A landscape with many valleys, sampled at points; each row gives a point and its height.
A ball rolls from a point to whichever of its 2 nearest points has the largest drop for the distance, and stops where none of them is lower. Distance is the straight distance between rows; heights are no part of it.
Fedo height 3.66: [110 125  90  47 132 132 180 183 154 196  69 107 112 107 135 106 102 138
 188 101 127 153 122 120 142  98 145  55 101 105 150 157 172]
Diza height 2.76: [115 164 135 105 125  98 115 136 146 120 120 153 170 103 116 101  93 130
 148  93 114 152 100 166 160 110 148  69 113  81 122  93  85]
Seni height 1.54: [167  94 114 164 116 134 110  99 103 134 148  81 139 132 195 108 176  96
 101 163 150 136 128 102  82 147  72 188 160 168 104 105 148]
nedin height 6.02: [129 135  90 137 134 150 129 107 139 102 163 106 132 134 113 131  77  89
 149 103 159 192 113 170 103 163 134 130 144 156 115 102  98]
zade height 1.95: [185 116 155 130 111 106 113 121  83 124 150  95 149 135 163 100 153 129
 118 171 113 134 157 103  95 156  53 210 140 146 127 114 151]
silek height 4.74: [ 88  78 111 130  89 116 139 135 184 130 136 168 199 139 108 142 153 127
  81 120  91  88 113 149 113  89 171 108 161 115 117 158  83]
Kadid height 4.18: [150 182 216 162 119 107 112 130  93  99 137 116  78 161 133 146 130 124
 118 168 117  78 185  89 126 129 124 212 126 145 172 161 183]
gasit height 3.80: [136 183 182 141 145 141  91 127 117 110 121 118  52 128 102 179 157 188
 129 177 150  85 151 112 160 137 119 155 104 137 157 108 182]
Gipi height 2.37: [121  41 105 136  89 130 147 138 142 184 130 159 151 134 109 153 171 148
  73 148 112  72 104 139  99  91 133 132 139 163 108 179  90]
rel height 4.01: [111 146 129  86 156 126 129 125 140 137  96 142 126  92 120  86 149 173
 121 121 108  72 110 118 164  95 128  87  94 115 127  87 146]
poz height 2.86: [171 156 204 104 103 100 112 152  70 102 135 115 121 127 121 124 138 167
 128 187 109 102 181 115 124 146  73 205 127 129 159 116 170]
zibu height 5.50: [ 93 130 121  77 131 108 166 142 155 175  74 149 158  78 119 100 107 129
 144  74 104 126  83 139 153  65 140  41 111  80 142 130 107]
gefot height 5.83: [ 89 102 114  93 130 110 165 138 152 170  89 157 156 101  99  98 143 162
  90  96  97  69  81 125 137  59 146  70 132 129 124 138 113]
kubud height 4.72: [111 132 122  71 124 104 157 145 162 175  82 133 166  75 116 108  90 125
 165  68 109 148  84 161 138  78 149  62  97  80 138 137  98]
sesat height 1.55: [128 168 130 108 162 144 112 129 135 113 112 139  86 104 118 138 141 172
 153 137 136 120 132 120 187 136 128  91  82 107 136  88 155]
Fiv height 5.87: [144 159 191  68 124 117 119 143  90 114 118 123 132  94 110  86 142 197
 117 178 115  65 149 131 143 108  91 168 110 119 151  75 161]
zek height 3.12: [137 119 104  76 120 112 139 134 184 186 104 102 147  91 120 130  75 129
 172  61 113 169  82 183 103 106 172 117  91 119 121 165 110]
Maki height 4.08: [135 191 218 161 119 107 100 139 111 100 136 121  68 158 123 155 133 142
 120 173 129  68 176 102 144 120 134 192 120 142 170 153 183]
mavi height 2.10: [127  80  97 132 122 135 118 108 144 123 147 121 141 139 151 119 180 118
 105 139 128  99 120 119 101 139  99 141 137 162  86 125 114]
pife height 2.34: [180 161 211 138 113  91 127 139  55 108 141 125 126 140 135 120 122 135
 121 153  87 118 182  85 118 141  88 228 130 129 161 150 163]
Lifug height 1.29: [125 173 146 127 155 124  99 128 125 103 120 146  89 119 116 130 140 170
 134 147 134 112 135 122 182 136 127 102  95 112 133  89 152]
kul height 6.45: [ 91  89 108  98 125 114 175 154 160 173  83 158 148  99  90 122 131 155
 104  83 103 100  84 130 139  67 151  54 131 119 124 158 111]
Tefuf height 4.54: [140 180 137 153 129 110  95 120 127 116 150 128 164 162 103 104  36 107
 147 101 133 192 123 175 120 149 163 124 140 112 137 114  92]
busan height 2.78: [118  41  96 122 108 135 160 145 141 185 112 159 125 119  98 152 164 165
  87 124 118  81 101 125 112  93 131 110 135 166 103 181 104]
raku height 2.11: [157 132 155 199 156 112 120  98  71 115 146 127 162 164 150 105 127 117
  84 112  98 141 152  59 105 153 124 200 167 119 136 148 134]
Zoza height 4.81: [130 175 125 165 153 136 125 122  91  86 159 120  95 171 110 132  79  83
 141 136 161 181 138 136 135 165 131 124 139 142 143 111 124]
Dudok height 3.71: [104  80 104 116 112 118 135 132 164 137 132 151 168 134 113 120 166 139
  91 120 102  75 104 133 114 103 140 111 137 142  98 146  94]
Moker height 3.39: [111 161 133 121 134 102 113 137 143 105 128 155 156 121 116 101 109 135
 134 108 115 140 113 153 166 128 144  75 119  92 114  92  99]
Memi height 2.73: [134 154  92  46 145 150 159 161 155 170  89 105 104  95 146 123 110 143
 210 114 129 159 134 129 157 127 148  78  77  99 152 124 169]
vir height 2.83: [120 178 135  73 145 160 159 136 138 181  61 123 110  74 162 121 124 165
 196 132 141 131 155 109 182  97 143  55  82  53 187  98 171]
ropom height 2.68: [141  90 109 164 124 127 114  99 125 117 156 110 159 148 172 107 171 110
  95 145 130 123 137 106  95 152 101 164 160 150  97 119 121]
tosu height 4.42: [109  93 112  85 109 106 174 168 176 191  86 128 152  85  90 139  80 136
 150  68 113 159  82 171 117  79 166  86 113 100 135 183 101]
nug height 1.21: [149 105 106 141 135 151 101  91 102 110 144  93  97 136 171 132 185 107
 112 160 157 129 126 103 102 157  77 159 144 174 100  93 153]
dinub height 2.35: [151 114 138 206 152 122 120  92  87 119 151 128 186 159 152 105 131 120
  81 106 103 151 147  60 103 150 128 193 180 112 131 144 123]
medov height 3.79: [115 138 116 166 124 125 116 124 146  94 165 134 194 164 107 109  64 100
 128 101 131 187 141 147 115 155 157 130 181 100 131 123  89]
Redef height 2.56: [129 173 118  69 153 155 150 146 144 162  80 123 105  79 145 126 123 161
 197 124 138 142 144 118 182 114 144  67  74  75 167 102 166]
Bir height 3.85: [112 159 135 143 140  99 107 132 132  89 142 155 150 146 122  99 117 136
 116 119 114 137 129 134 159 145 144  98 135 103 111  99 109]
Tebuf height 3.07: [117 128 114 192 145 132 128 118 113  87 160 132 177 174 127 112  93  91
 111 110 136 179 152 104 114 165 144 138 192 105 132 132 104]
Fubu height 5.65: [158 137 176  70 119 111 116 142  91 110 132 117 146 112 119  86 153 181
 119 178 109  79 150 127 126 125  79 178 116 129 134  91 152]
guni height 3.44: [117 130 111 183 134 135 125 122 128  92 164 127 191 169 113 112  64  90
 122 102 139 191 148 128 106 160 154 141 194 103 141 130  95]
begu height 4.95: [116  99  90  68 122 118 179 177 170 188  90 120 124  96 108 131  93 135
 171  75 121 160  98 151 126 103 153  82 109 119 128 181 130]
gokud height 4.36: [164 158 174 174 132 124 107 107  65  98 132  94  73 168 151 146 149 107
 109 175 138 117 170  85 103 151  98 199 143 162 160 133 189]
debu height 6.34: [102  81  80 116 116 150 150 133 171 121 139 136 137 122 111 156 132  99
 137  99 135 137 103 148 111 133 126 103 130 150  90 149  91]
tadub height 6.18: [ 93 107 108  87 129 113 170 156 165 167  84 150 152  91  99 116 118 137
 130  77 104 117  83 137 145  75 146  50 116 103 125 146 108]
Moma height 4.52: [103 136 116  86 149 123 141 133 152 141  95 149 136  94 119  92 140 153
 127 102 106  89  98 123 163  93 135  65  98 108 121 102 130]
rafig height 2.53: [121  84  99 169 120 136 123 103 144 105 158 124 170 153 158 119 160 100
  96 132 135 131 136 115 101 151 121 142 168 138  96 125 104]
Sapek height 6.38: [103  68  84 143 107 151 140 117 163 120 147 135 148 138 136 152 160  92
 110 123 139 118 112 135 100 133 119 118 149 156  88 145  90]
nutas height 3.17: [119 184 158 104 159 161 136 124 136 167  70 134  96  69 142 130 141 200
 157 142 141  95 146 102 195  92 139  78  86  67 178  78 175]
Lomi height 1.76: [192 126 171 144 115  99 124 125  67 123 148 104 158 133 158 102 137 128
 116 156  99 147 164  89  99 155  59 220 142 135 140 129 151]
Vab height 2.79: [122 125 121 188 146 122 120 112 114  88 157 135 169 173 139 107 120 107
  98 116 125 161 152  94 120 165 137 142 180 112 120 128 113]
sefan height 1.79: [125 135 119 137 150 126 103 114 125  85 144 132 108 145 130 119 149 138
 118 140 133 125 135 119 143 159 111 120 123 137 105  98 135]
fik height 7.51: [125 216 198 178 142 131 127 144 122  94 157 138  82 184 128 147  81  61
 161 154 154 113 164 117 177 120 165 133 109 116 172 168 136]
duga height 5.51: [172 120 167  76 109 112 115 140  93 115 141 106 153 121 131  93 158 160
 126 182 109  96 153 123 114 139  55 184 120 139 126 102 149]
Zuker height 5.07: [111 106  81  70 158 159 152 150 156 151  97 129  99 109 120 123 156 155
 147 106 118 104 114  97 148 119 123  87  98 138 109 138 161]
Buve height 7.12: [128 161 147 200 167 134 135 122  71  83 147 124 106 190 136 120 104  64
 113 132 140 152 157  80 124 163 137 149 162 121 154 151 145]
Zava height 6.27: [126 130  90 154 134 155 135 108 121  92 166 103 135 144 121 126  82  77
 139 113 171 192 121 158  97 166 131 132 167 153 120 102  99]
gif height 1.77: [144  96 100 191 132 146 122  98 100 106 152  95 143 148 184 117 163  79
  98 144 164 156 132  95  93 157 106 151 187 147 106 114 133]
fumu height 4.07: [ 96  49  87 125  92 154 174 153 163 156 122 157 122 110  89 196 122 116
 124 102 132 141 104 160 106 117 143 111 140 146 106 193  87]
dofun height 5.38: [118 115  93  77 160 159 135 132 149 135 105 127 100 109 121 119 164 161
 139 119 118  89 118 101 147 125 117 102  92 141 107 116 158]
fiduv height 1.39: [160 110 119 161 130 137  99  95  87 113 145  87 110 143 179 120 176 103
 104 165 153 137 136  98  93 158  78 174 156 169 112  98 159]
tig height 1.92: [132 111 105 189 140 142 124 102  96  89 154 108 138 162 161 118 142  83
 104 136 161 164 141 101 104 166 115 140 182 139 111 114 126]
legu height 4.57: [123 169 137 173 151 121 117 127  98  80 155 136 109 179 119 122  97  97
 127 135 144 165 147 122 143 166 132 122 142 125 132 117 126]
Fozom height 8.31: [108 181 153 121 140  96 108 132 121 119 112 166 140 103 132  96 116 149
 131 117 112 121 112 147 189 105 144  65 110  74 134  76 110]
dap height 7.36: [122 200 176 182 153 128 131 138  99  86 154 135  83 192 121 137  86  64
 142 147 147 133 161 108 160 142 152 135 127 121 166 157 142]
Zin height 2.92: [101  39  97 164  74 150 144 131 157 160 134 165 152 138 121 186 162 105
  82 146 123  99 117 148  95 107 144 126 152 146 111 180  84]
nem height 1.46: [127 151 131 122 156 127 100 119 125  94 130 138  94 129 121 122 152 160
 126 143 130 110 134 119 162 148 116 114 103 130 117  89 149]
Bup height 4.11: [ 86  58 106 142  72 133 143 138 182 132 135 173 185 141  98 177 140 111
  87 128 104 105 121 159 105  94 169 111 158 115 123 176  80]
kibul height 4.66: [132 120 108 160 146 142 111 100 102  86 153 112 104 153 150 127 157 104
 114 145 157 147 135 107 120 167  98 135 151 155 107 100 139]
gop height 7.76: [114 213 229 181 123 108 110 154 134 106 146 151  85 160 149 145 110 102
 142 149 133  71 167 105 194  82 178 140 111 100 166 167 151]
pogif height 4.38: [123 160 142 166 149 109 105 124 106  80 148 142 115 169 127 114 122 123
 113 137 130 142 148 113 149 163 131 124 137 121 121 111 131]
sila height 1.47: [150 181 134  69 134 119 134 124 118 170  78 125 123  66 152 116  90 154
 212 103 136 165 133 152 162 106 151  80  66  68 173 105 128]
furo height 5.93: [ 90  59 109 121  88 125 165 158 171 156 106 176 156 111  69 178 123 139
  96 104 108 118  96 165 120  83 168  82 146 113 123 182  86]
Dubu height 5.63: [132 121 107  82 160 162 116 120 138 126 115 120  93 112 123 123 175 170
 132 140 122  84 126 103 139 138 102 128  92 148 111 102 166]
Keto height 2.04: [118 175 144  98 128  99 117 131 132 135 103 152 161  86 127 100  89 133
 162  93 116 152 100 168 169  99 144  61  98  70 136  88  88]
resog height 4.37: [136 153 133 143 155 162  99 101  94  89 138 105  45 146 127 180 168 132
 127 169 162 133 144 101 140 163  95 150 127 161 137  90 176]
nebet height 6.01: [ 96  66  85 145  84 169 155 123 173 121 148 133 155 126 115 180 116  69
 125 113 152 150 113 167  85 126 142 129 156 150 107 158  76]
lovur height 7.63: [119 216 215 180 132 121 122 151 126  98 153 150  91 175 141 142  90  75
 156 148 143  98 167 111 189 102 176 131 109 101 168 171 137]
Fefep height 3.06: [106 160 136  81 134 108 141 127 138 155  85 152 160  72 133  95 102 131
 160  84 110 134  92 152 167  79 137  45  98  64 145  97  97]
tuf height 2.41: [130 184 148  96 131 106 118 128 116 141  96 149 140  78 132 109  88 142
 178  99 127 155 111 162 174 101 143  64  84  68 149  88  99]
kevo height 8.45: [110 185 158 111 140 107 117 122 112 138  94 166 127  77 140 103 112 153
 151 116 122 123 114 145 197  88 137  53  96  62 155  73 113]
niz height 6.49: [127 120  86 173 128 164 136 111 108  94 165  94 155 145 126 122  77  66
 132 117 182 194 127 151  82 163 144 140 197 146 131 111  98]
rivug height 0.93: [139  84  88 129 128 164 109  95 118 132 143  95 103 124 176 141 196  97
 116 152 160 117 111 104  96 144  73 154 140 187  89 106 143]
Vupus height 4.55: [141 134 128 162 147 140 101  99  85  86 145 107  80 159 151 137 161 112
 110 161 156 140 146  99 120 167  95 153 145 160 122 100 162]
posiv height 1.70: [149 145 159 171 143  99 106 111  81  97 145 124 122 166 148 103 140 131
  94 146 110 124 162  89 119 159 114 183 145 135 132 127 151]
sepot height 2.57: [137 110 122 203 146 127 120  99 102 103 155 124 174 165 158 107 137 105
  88 118 123 155 151  79 105 160 128 163 187 116 120 133 122]
sare height 2.21: [125 158 101  66 159 161 148 150 155 147  93 120  97  93 134 130 130 157
 189 119 130 141 134 114 175 131 137  76  77  97 142 109 169]
rinik height 3.01: [115 184 150  94 151 164 151 128 137 179  62 129 101  68 157 129 133 183
 180 140 146 113 156 102 191  92 141  63  87  54 189  87 173]
Tama height 5.18: [ 95 114 111  87 140 115 151 136 152 153  95 150 148 100 110  90 148 156
 108  98  97  74  90 124 147  78 140  71 115 122 117 121 119]
kog height 4.99: [124 137 104 114 126 129 124 125 167 111 145 126 155 122 104 124  84 113
 155  91 132 171 105 175 124 141 141 105 117 126 106 114  88]
vedeb height 2.43: [153 133 108  87 130 114 113 103 182 175 112  95 142  98 133 127  73 128
 174  58 117 179  83 187 102 121 177 125  86 124 116 144 112]
Pif height 6.99: [130 147 122 201 164 145 141 124  61  85 148 109 123 182 138 118 102  57
 115 128 158 173 146  88 109 167 134 143 183 124 150 140 134]
bogin height 7.94: [111 211 199 169 129  89  99 154  97 107 130 169  99 152 133 125 104 129
 131 145 123 112 147 126 199 101 167 105 111  88 155 122 132]
seru height 2.62: [182 154 211 118 102  92 123 151  58 105 138 121 132 131 132 124 130 146
 129 173  94 118 186  99 121 146  70 216 130 125 161 134 166]
todig height 3.21: [123 142  89  35 132 141 170 178 154 191  79  98 106 106 147 112 103 136
 206 113 127 157 131 129 143 114 151  68  90 102 155 144 178]
didul height 7.85: [111 214 219 177 125  92 102 157 107 109 135 165  89 154 143 133 110 119
 130 149 122  86 157 116 196  87 175 126 112  94 163 145 145]
mipun height 2.64: [112  33 103 155  79 140 148 137 146 179 128 172 146 133 109 181 165 138
  70 150 117  86 109 146 101  99 144 125 147 152 112 183  87]
Kinit height 8.14: [107 190 169 145 138  83 101 140 107 107 126 172 136 129 133  95 114 147
 117 128 107 122 128 138 187 114 155  89 125  80 134  87 118]
piri height 1.32: [125  82  82 112 137 165 121 106 135 129 139 113 101 125 152 144 188 113
 124 135 145 109 109 107 109 144  85 135 126 180  85 119 135]
goles height 1.67: [163 174 125  69 135 111 120 114 131 171  89 111 127  76 151 113  81 149
 206  86 128 176 117 168 140 118 164  98  64  92 152 116 123]
bip height 4.56: [105 104  81  66 147 147 174 172 156 173  80 129 100 110 118 119 134 153
 157  95 117 123 116  99 149 106 136  66 107 128 122 158 167]
tobom height 3.20: [ 94  50  93 156  79 153 146 127 171 135 142 156 163 141 122 180 151  90
  98 132 129 114 119 150  94 115 143 121 156 141 106 171  79]
zadot height 1.56: [164  81 127 106 102 119 123 128 123 149 154  97 171 129 156  96 174 125
 113 169 114 100 129 122  89 129  58 188 132 160 104 126 123]
Lod height 5.78: [ 96  61  86 149  69 185 163 121 162 132 144 129 143 112 115 198 106  55
 129 117 165 159 110 177  71 120 150 147 162 162 116 166  77]
neso height 1.66: [163  95 109 192 126 138 116  96  97 125 147  85 147 141 197 109 168  88
  91 151 154 150 132  88  84 151  95 176 179 153 109 114 143]
madig height 5.33: [158 173 111 117 143 130 108 101 135 129 144 110 114 123 113 130  58 119
 174  94 143 195 108 178 126 155 151 123  97 143 128 102 111]
bap height 4.58: [115 134 108 133 126 125 120 126 159  93 153 134 163 141 110 118  91 109
 137 104 132 168 121 160 127 152 138 105 139 119 105 111  89]
pafu height 4.12: [107 103  80  60 136 135 182 187 156 186  78 120 103 109 121 117 114 144
 171  93 123 146 116 113 143 105 143  61 114 121 131 170 167]
paze height 1.78: [141  66  99 159 101 141 123 108 142 154 152 102 153 134 183 124 186  90
  97 159 142 108 116 117  80 129  88 170 152 173  93 135 115]
Liba height 5.08: [157 165 117 117 136 120  98 100 150 135 137 112 138 121 113 120  55 123
 167  84 134 191 100 187 116 144 158 122 101 132 122 108 100]
dakug height 4.09: [141 171 183 155 135 106  92 123  91  95 135 126  79 159 126 132 143 152
 109 172 126  96 167 105 139 144 118 177 121 142 150 122 174]
Lum height 1.69: [169 163 121  90 136 110  97  93 152 166 109 104 135 100 139 119  68 140
 183  70 122 186  96 183 117 130 174 118  77 115 127 121 112]
vanu height 2.05: [119 125 116 143 141 117 108 114 134  89 148 135 141 151 134 106 148 131
 107 130 123 124 134 121 132 156 121 122 138 131  98 106 117]
roke height 2.30: [122 100 105 132 135 129 114 109 142 105 148 126 138 142 142 112 167 128
 107 135 125 108 124 117 118 148 109 129 134 150  90 112 118]
Dibi height 5.52: [ 96  56  91 142  68 182 167 128 158 150 132 138 125 104 102 215  97  71
 130 110 156 163 107 186  74 118 156 155 152 163 121 182  82]
Bub height 3.38: [154 156 164 126 137 134  88 114  97 103 130 109  71 136 119 146 162 174
 119 183 137  95 158 115 128 153  90 178 112 152 141  97 179]
kode height 4.28: [165 167 196 165 123 112 112 118  70 100 133 105  83 163 142 140 136 117
 116 170 120 102 182  85 109 144 101 215 133 153 169 152 184]
Zoga height 4.25: [127 166 158 157 150 102  97 124 104  87 141 145 104 158 127 111 136 144
 109 148 121 117 150 111 157 150 131 134 125 122 127 108 145]
sasu height 1.86: [144 145 155 189 154 107 114 108  79  98 146 132 133 174 147 104 129 116
  89 128 108 134 160  75 120 158 127 179 157 123 131 139 143]
sig height 3.22: [168 149 172 102 120 134  93 124  89 108 129 100  93 126 118 140 159 177
 126 193 131  92 162 122 115 151  69 193 112 150 144  95 175]
dutin height 1.94: [140 191 152  92 132 114 125 123 105 154  86 143 122  66 143 122  89 154
 197 107 137 159 129 154 180  97 146  69  71  63 170  92 111]
dodop height 3.83: [ 96 158 135  84 144 117 147 121 137 162  77 157 145  72 140  87 117 140
 146  92 107 110  96 131 177  71 132  42 101  70 149  89 116]
vasek height 7.25: [122 183 166 187 158 122 126 131  88  82 149 137  91 192 126 127  99  76
 123 142 137 140 161  97 148 154 144 140 138 120 154 149 145]
dular height 4.02: [126 191 187 162 141 147  98 125 121 100 133 109  35 157 106 207 153 144
 133 178 164  97 155 104 159 136 123 156 119 151 164 131 183]
fafi height 1.87: [137  55 110 145  86 126 135 125 152 172 154 123 180 140 158 126 180 111
  85 162 114  86 119 131  81 109 104 177 145 161 104 158  97]
kuvo height 3.92: [129 191 196 159 134 128  90 131 117 102 129 120  49 151 109 181 147 159
 126 179 149  83 158 108 157 130 125 164 112 145 162 130 182]
pevov height 4.73: [101  42  91 129  82 161 182 153 155 173 117 157 105  96  89 217 100 117
 129 104 142 167 109 179  96 125 155 136 146 147 120 202  93]
Fal height 4.14: [114 153 128 149 137 110 110 130 135  85 152 147 155 157 115 106 100 118
 125 116 125 161 133 139 145 155 141 104 143 105 112 106 101]
kabap height 4.53: [122 111 129 111 120  94 124 123 141 123 146 141 192 134 138  78 164 157
  87 135  88  78 124 126 117 116 137 149 147 128 106 117 105]
Mor height 3.96: [126 124 115  64 120 101 155 150 166 195  81 112 155  78 122 111  80 130
 176  64 112 162  87 168 118  84 161  85  89  92 139 160 109]
Bim height 1.93: [177 160 201 164 132 101 130 120  52 114 139 126 131 149 140 116 116 119
 108 131  84 119 171  68 112 139 105 232 132 131 157 161 155]
tamo height 5.77: [104  63  78  99 117 140 182 169 165 168 107 145 110 105  94 166 121 135
 140  86 127 141 101 140 122 115 141  91 131 143 106 192 113]
guvi height 3.58: [105  38  87 134  96 152 169 149 153 169 117 167 116 114  96 192 145 132
 104 114 132 120 105 144 113 114 140 104 143 152 103 192  93]
gegan height 6.21: [101  72  82 154  97 165 145 115 165 108 156 128 160 136 134 158 134  69
 121 120 155 148 120 149  90 137 130 123 165 148  98 141  82]
bis height 4.45: [127 125  99  57 127 112 164 161 164 188  84 111 136  86 126 112  88 131
 186  73 116 163  98 156 128 100 155  81  90 103 137 161 129]
linob height 4.77: [158 186 139 141 133 109  85 105 124 132 139 121 142 149 108 113  35 117
 157  97 137 190 110 186 121 145 167 121 112 124 136 110  96]
Bam height 5.91: [111 104  87 102 119 140 148 137 182 128 135 128 145 111 101 144 103 107
 154  84 128 157  97 167 115 129 139 102 116 137  98 146  90]
vam height 5.42: [ 96  66 108 109 101 120 180 170 170 172  94 162 147  95  70 166 107 148
 113  86 111 136  91 162 126  81 164  74 138 108 129 185  96]
Lefo height 3.65: [116 165 145  96 160 133 120 122 131 136  93 142 110  85 124  97 146 185
 127 135 118  76 123 117 179  98 129  92  89 102 141  74 157]
kevov height 3.76: [119  99 106  88 109 117 154 151 189 183 105 117 149  92  94 148  75 127
 158  67 113 164  81 188 100  96 169 115 104 118 123 182 100]
keziz height 3.29: [109  66  97 109 116 127 148 138 157 155 118 152 145 125 105 132 165 148
  95 116 109  75  98 128 117  99 133 102 128 155  98 162 101]
Kekik height 1.75: [182 100 146 107 104 114 118 130 102 132 152  93 163 127 160  96 163 127
 124 176 112 120 145 115  94 147  41 199 134 149 116 113 143]
Dat height 5.98: [161 127 134 126 135 148  88  98  89 109 137  92  80 136 149 142 178 138
 117 179 145 116 146 108 106 159  69 180 127 172 124  88 174]
Pafi height 1.48: [173 141 173 158 131  95 114 117  66 112 146 116 136 152 151 100 137 137
 102 150  97 128 167  85 107 154  94 214 141 136 138 133 153]
zovo height 6.69: [126 130  96 192 144 156 140 122  85  90 160 100 155 163 129 116  79  62
 124 119 174 195 136 121  90 168 142 141 203 127 145 124 109]
vedaz height 3.59: [152 171 183 113 137 141  94 128 108 113 118 110  74 116 101 155 157 204
 123 184 139  75 155 121 141 137 102 175 102 138 154  93 182]
zuves height 5.29: [155 130 147 118 133 111  95 112 100 104 143 114 121 138 138 102 163 159
 110 169 118  99 149 115 117 153  86 177 121 150 117  99 152]
Sud height 2.07: [128  52 113 133  83 121 143 137 148 179 147 144 182 140 129 133 175 135
  75 160 103  71 112 138  89  91 123 161 144 159 110 170  88]
Fifo height 5.40: [128 127  92 103 126 138 133 120 173 128 144 113 141 112 108 134  79 108
 165  82 133 175  98 180 111 141 142 117 109 141 106 124  94]
pigud height 0.99: [167 159 125  71 133 101 107 100 145 181  88 101 138  84 157 110  80 145
 192  68 119 176 100 177 117 115 180 111  68  96 139 130 119]
pugur height 4.44: [150 148 149 171 142 133 101 102  70  88 138 100  69 168 149 143 157 109
 107 172 150 129 157  92 115 160  98 173 147 162 144 113 178]
Suko height 1.91: [129  64  92 140 109 143 125 108 145 147 147 118 140 136 161 132 186 101
  99 148 137  96 112 120  90 129  94 150 141 175  86 140 110]
mur height 5.79: [138 130 117  98 158 161 103 108 125 112 125 112  80 120 128 139 177 166
 132 152 133  95 133 107 136 152  93 143  99 153 114  91 170]
sulun height 4.15: [108 100 117 107 120 103 128 127 154 129 136 147 181 130 124  92 166 149
  87 126  94  70 109 132 119 104 141 121 140 134 101 126 100]
midu height 1.68: [160  75 108 165 100 137 124 108 130 159 153  86 162 125 197 112 181  87
  98 164 143 123 119 112  75 130  76 192 158 168 100 125 128]
sinas height 5.39: [157 111 142  91 120 116 108 123 110 121 143 107 147 127 138  90 168 157
 115 169 112  89 139 122 107 138  73 178 116 151 112 103 141]
bato height 5.34: [107  85  82  80 125 132 181 175 169 172 100 133 116 101 101 144 108 134
 158  80 121 149  99 140 129 111 144  81 117 131 115 182 124]
ketev height 3.62: [ 90  59  97 136  86 139 148 138 178 132 134 161 165 134  98 171 141 108
  99 117 115 112 112 156 105 106 153 105 147 132 107 170  79]
Kapa height 2.36: [115  96  93 164 124 145 127 107 143  92 159 123 157 152 147 126 145  91
 111 126 148 148 131 125 106 157 119 126 166 139  96 118 101]
Kugon height 3.37: [119 174 150  94 163 153 130 124 136 156  77 134  97  74 131 112 146 197
 141 140 129  80 134 105 186  94 132  90  82  87 161  75 175]
letod height 1.85: [127 164 116  87 165 159 131 139 147 130 102 130  90  95 125 138 139 168
 171 127 134 130 133 115 183 135 131  85  78 100 139  96 165]
bagu height 1.71: [153  68 118 120  97 120 129 128 136 161 155 108 177 136 157 104 177 119
 100 166 112  94 121 123  84 120  77 185 137 163 101 141 109]
mave height 4.79: [126 124 134 109 132  96 113 122 129 113 142 138 167 130 135  76 161 164
  94 140  98  81 127 125 129 125 124 144 131 130 104 102 121]
Razaf height 5.02: [132 126 134  95 139 113 110 120 124 114 131 130 136 120 127  84 162 170
 106 147 108  73 125 123 133 126 111 137 111 139 108  96 136]
zug height 5.36: [ 85 102 118 121 103 102 134 134 179 124 136 165 210 133 117 114 150 135
  85 112  86  89 109 144 126  90 174 102 165 106 116 136  87]
sonat height 5.88: [148 127 125 109 147 156  94 101 110 108 132 106  80 129 135 140 178 156
 124 166 138 102 139 109 122 157  80 162 110 161 115  89 169]
luf height 5.17: [139 135 141 108 144 117  99 116 115 105 133 126 116 128 126  98 162 170
 111 157 115  85 138 118 135 141 104 148 111 141 114  92 148]
zam height 4.00: [133 187 197 163 132 113  94 130 103  97 134 124  62 160 120 155 140 147
 117 175 137  83 167 105 148 132 127 174 118 142 161 135 178]
kosa height 6.58: [ 99  59  80 126 106 153 153 134 166 137 134 144 131 126 115 168 151 102
 121 109 135 119 104 140 108 126 126 107 137 158  90 166  90]
fizar height 2.12: [120 103  93 177 130 152 131 107 118  86 161 113 152 155 150 125 133  76
 114 128 167 171 134 119 101 165 120 130 182 137 107 113 106]
lizo height 8.03: [112 198 184 159 139  83  96 146  98 104 128 169 112 140 132 106 117 150
 114 141 111 110 141 126 190 115 159 106 119  89 143 102 134]
nobe height 4.19: [130 176 156 156 152 155 103 114 105  91 138 110  37 155 113 195 155 136
 131 174 164 125 150 104 155 154 110 150 121 154 154 108 179]
kidi height 4.16: [135 163 163 154 144 106  92 119  96  88 138 132  89 158 128 121 145 150
 106 162 125 107 157 107 146 152 118 157 123 135 132 109 161]
liku height 5.64: [142 155  97 121 141 142 121 106 138 114 154 110 116 126 110 131  70 105
 165  98 150 194 110 172 122 161 137 124 115 153 119 100 108]
pak height 3.16: [114  32  86 127 108 145 170 150 144 186 108 166 110 112  99 174 156 160
  97 117 130 105 104 126 118 108 135 101 143 160 101 194 108]
Pibak height 4.17: [122 153 126 151 119 115 102 124 152 105 159 131 192 158 102 106  46 107
 138  96 127 189 129 169 116 145 164 125 163 101 131 117  85]
runod height 6.86: [129 148 109 189 156 151 142 124  68  85 157 103 122 175 128 117  87  56
 124 128 172 187 139 112 103 169 137 137 186 135 148 125 124]
kevab height 5.16: [143 189 121 162 153 140 123 112  85 108 160 103  89 171 105 129  49  73
 152 128 167 187 126 159 118 161 148 137 139 160 160 112 121]
fesiv height 5.14: [100  55  87 125  83 165 174 141 163 165 127 139 114  99  96 210  95  95
 137  95 144 166 102 181  85 124 155 147 144 160 114 192  89]
fesaz height 4.90: [104  81 106  94 111 112 186 174 169 185  85 144 143  89  82 146  95 145
 135  74 114 148  88 157 127  80 160  71 127 105 134 186 108]
dad height 6.09: [108  50  79 103 107 141 193 177 159 182 106 148  99  99  95 177 108 144
 140  91 135 158 109 149 119 122 148 101 145 143 113 206 118]
Pared height 3.04: [168 159 197 105 109 117 101 142  80 105 131 108 101 126 112 137 146 179
 127 196 124  90 174 121 120 145  75 200 117 139 157 105 175]

For each start below, name the point where the ball stops.
gefot => Lifug
mur => Lifug
kog => Keto
tig => rivug
liku => Pafi
mavi => rivug
guni => Pafi
kevab => kuvo
Buve => Pafi
didul => Pafi
fesaz => pigud
nutas => Lifug
Fedo => Lifug
Vupus => kuvo

Call two points neighbours if one is among the 2 nearest of the other. Go from one point of each pair to the other, from neighbour to neighbour, staying as low as possible. Name the highest point that can't be avoided.
pigud, Lifug => furo
rivug, Pafi => kibul
sila, pigud => goles
Keto, pigud => tuf
rivug, Lifug => roke
Mor, pigud => zibu
Pafi, zadot => zade
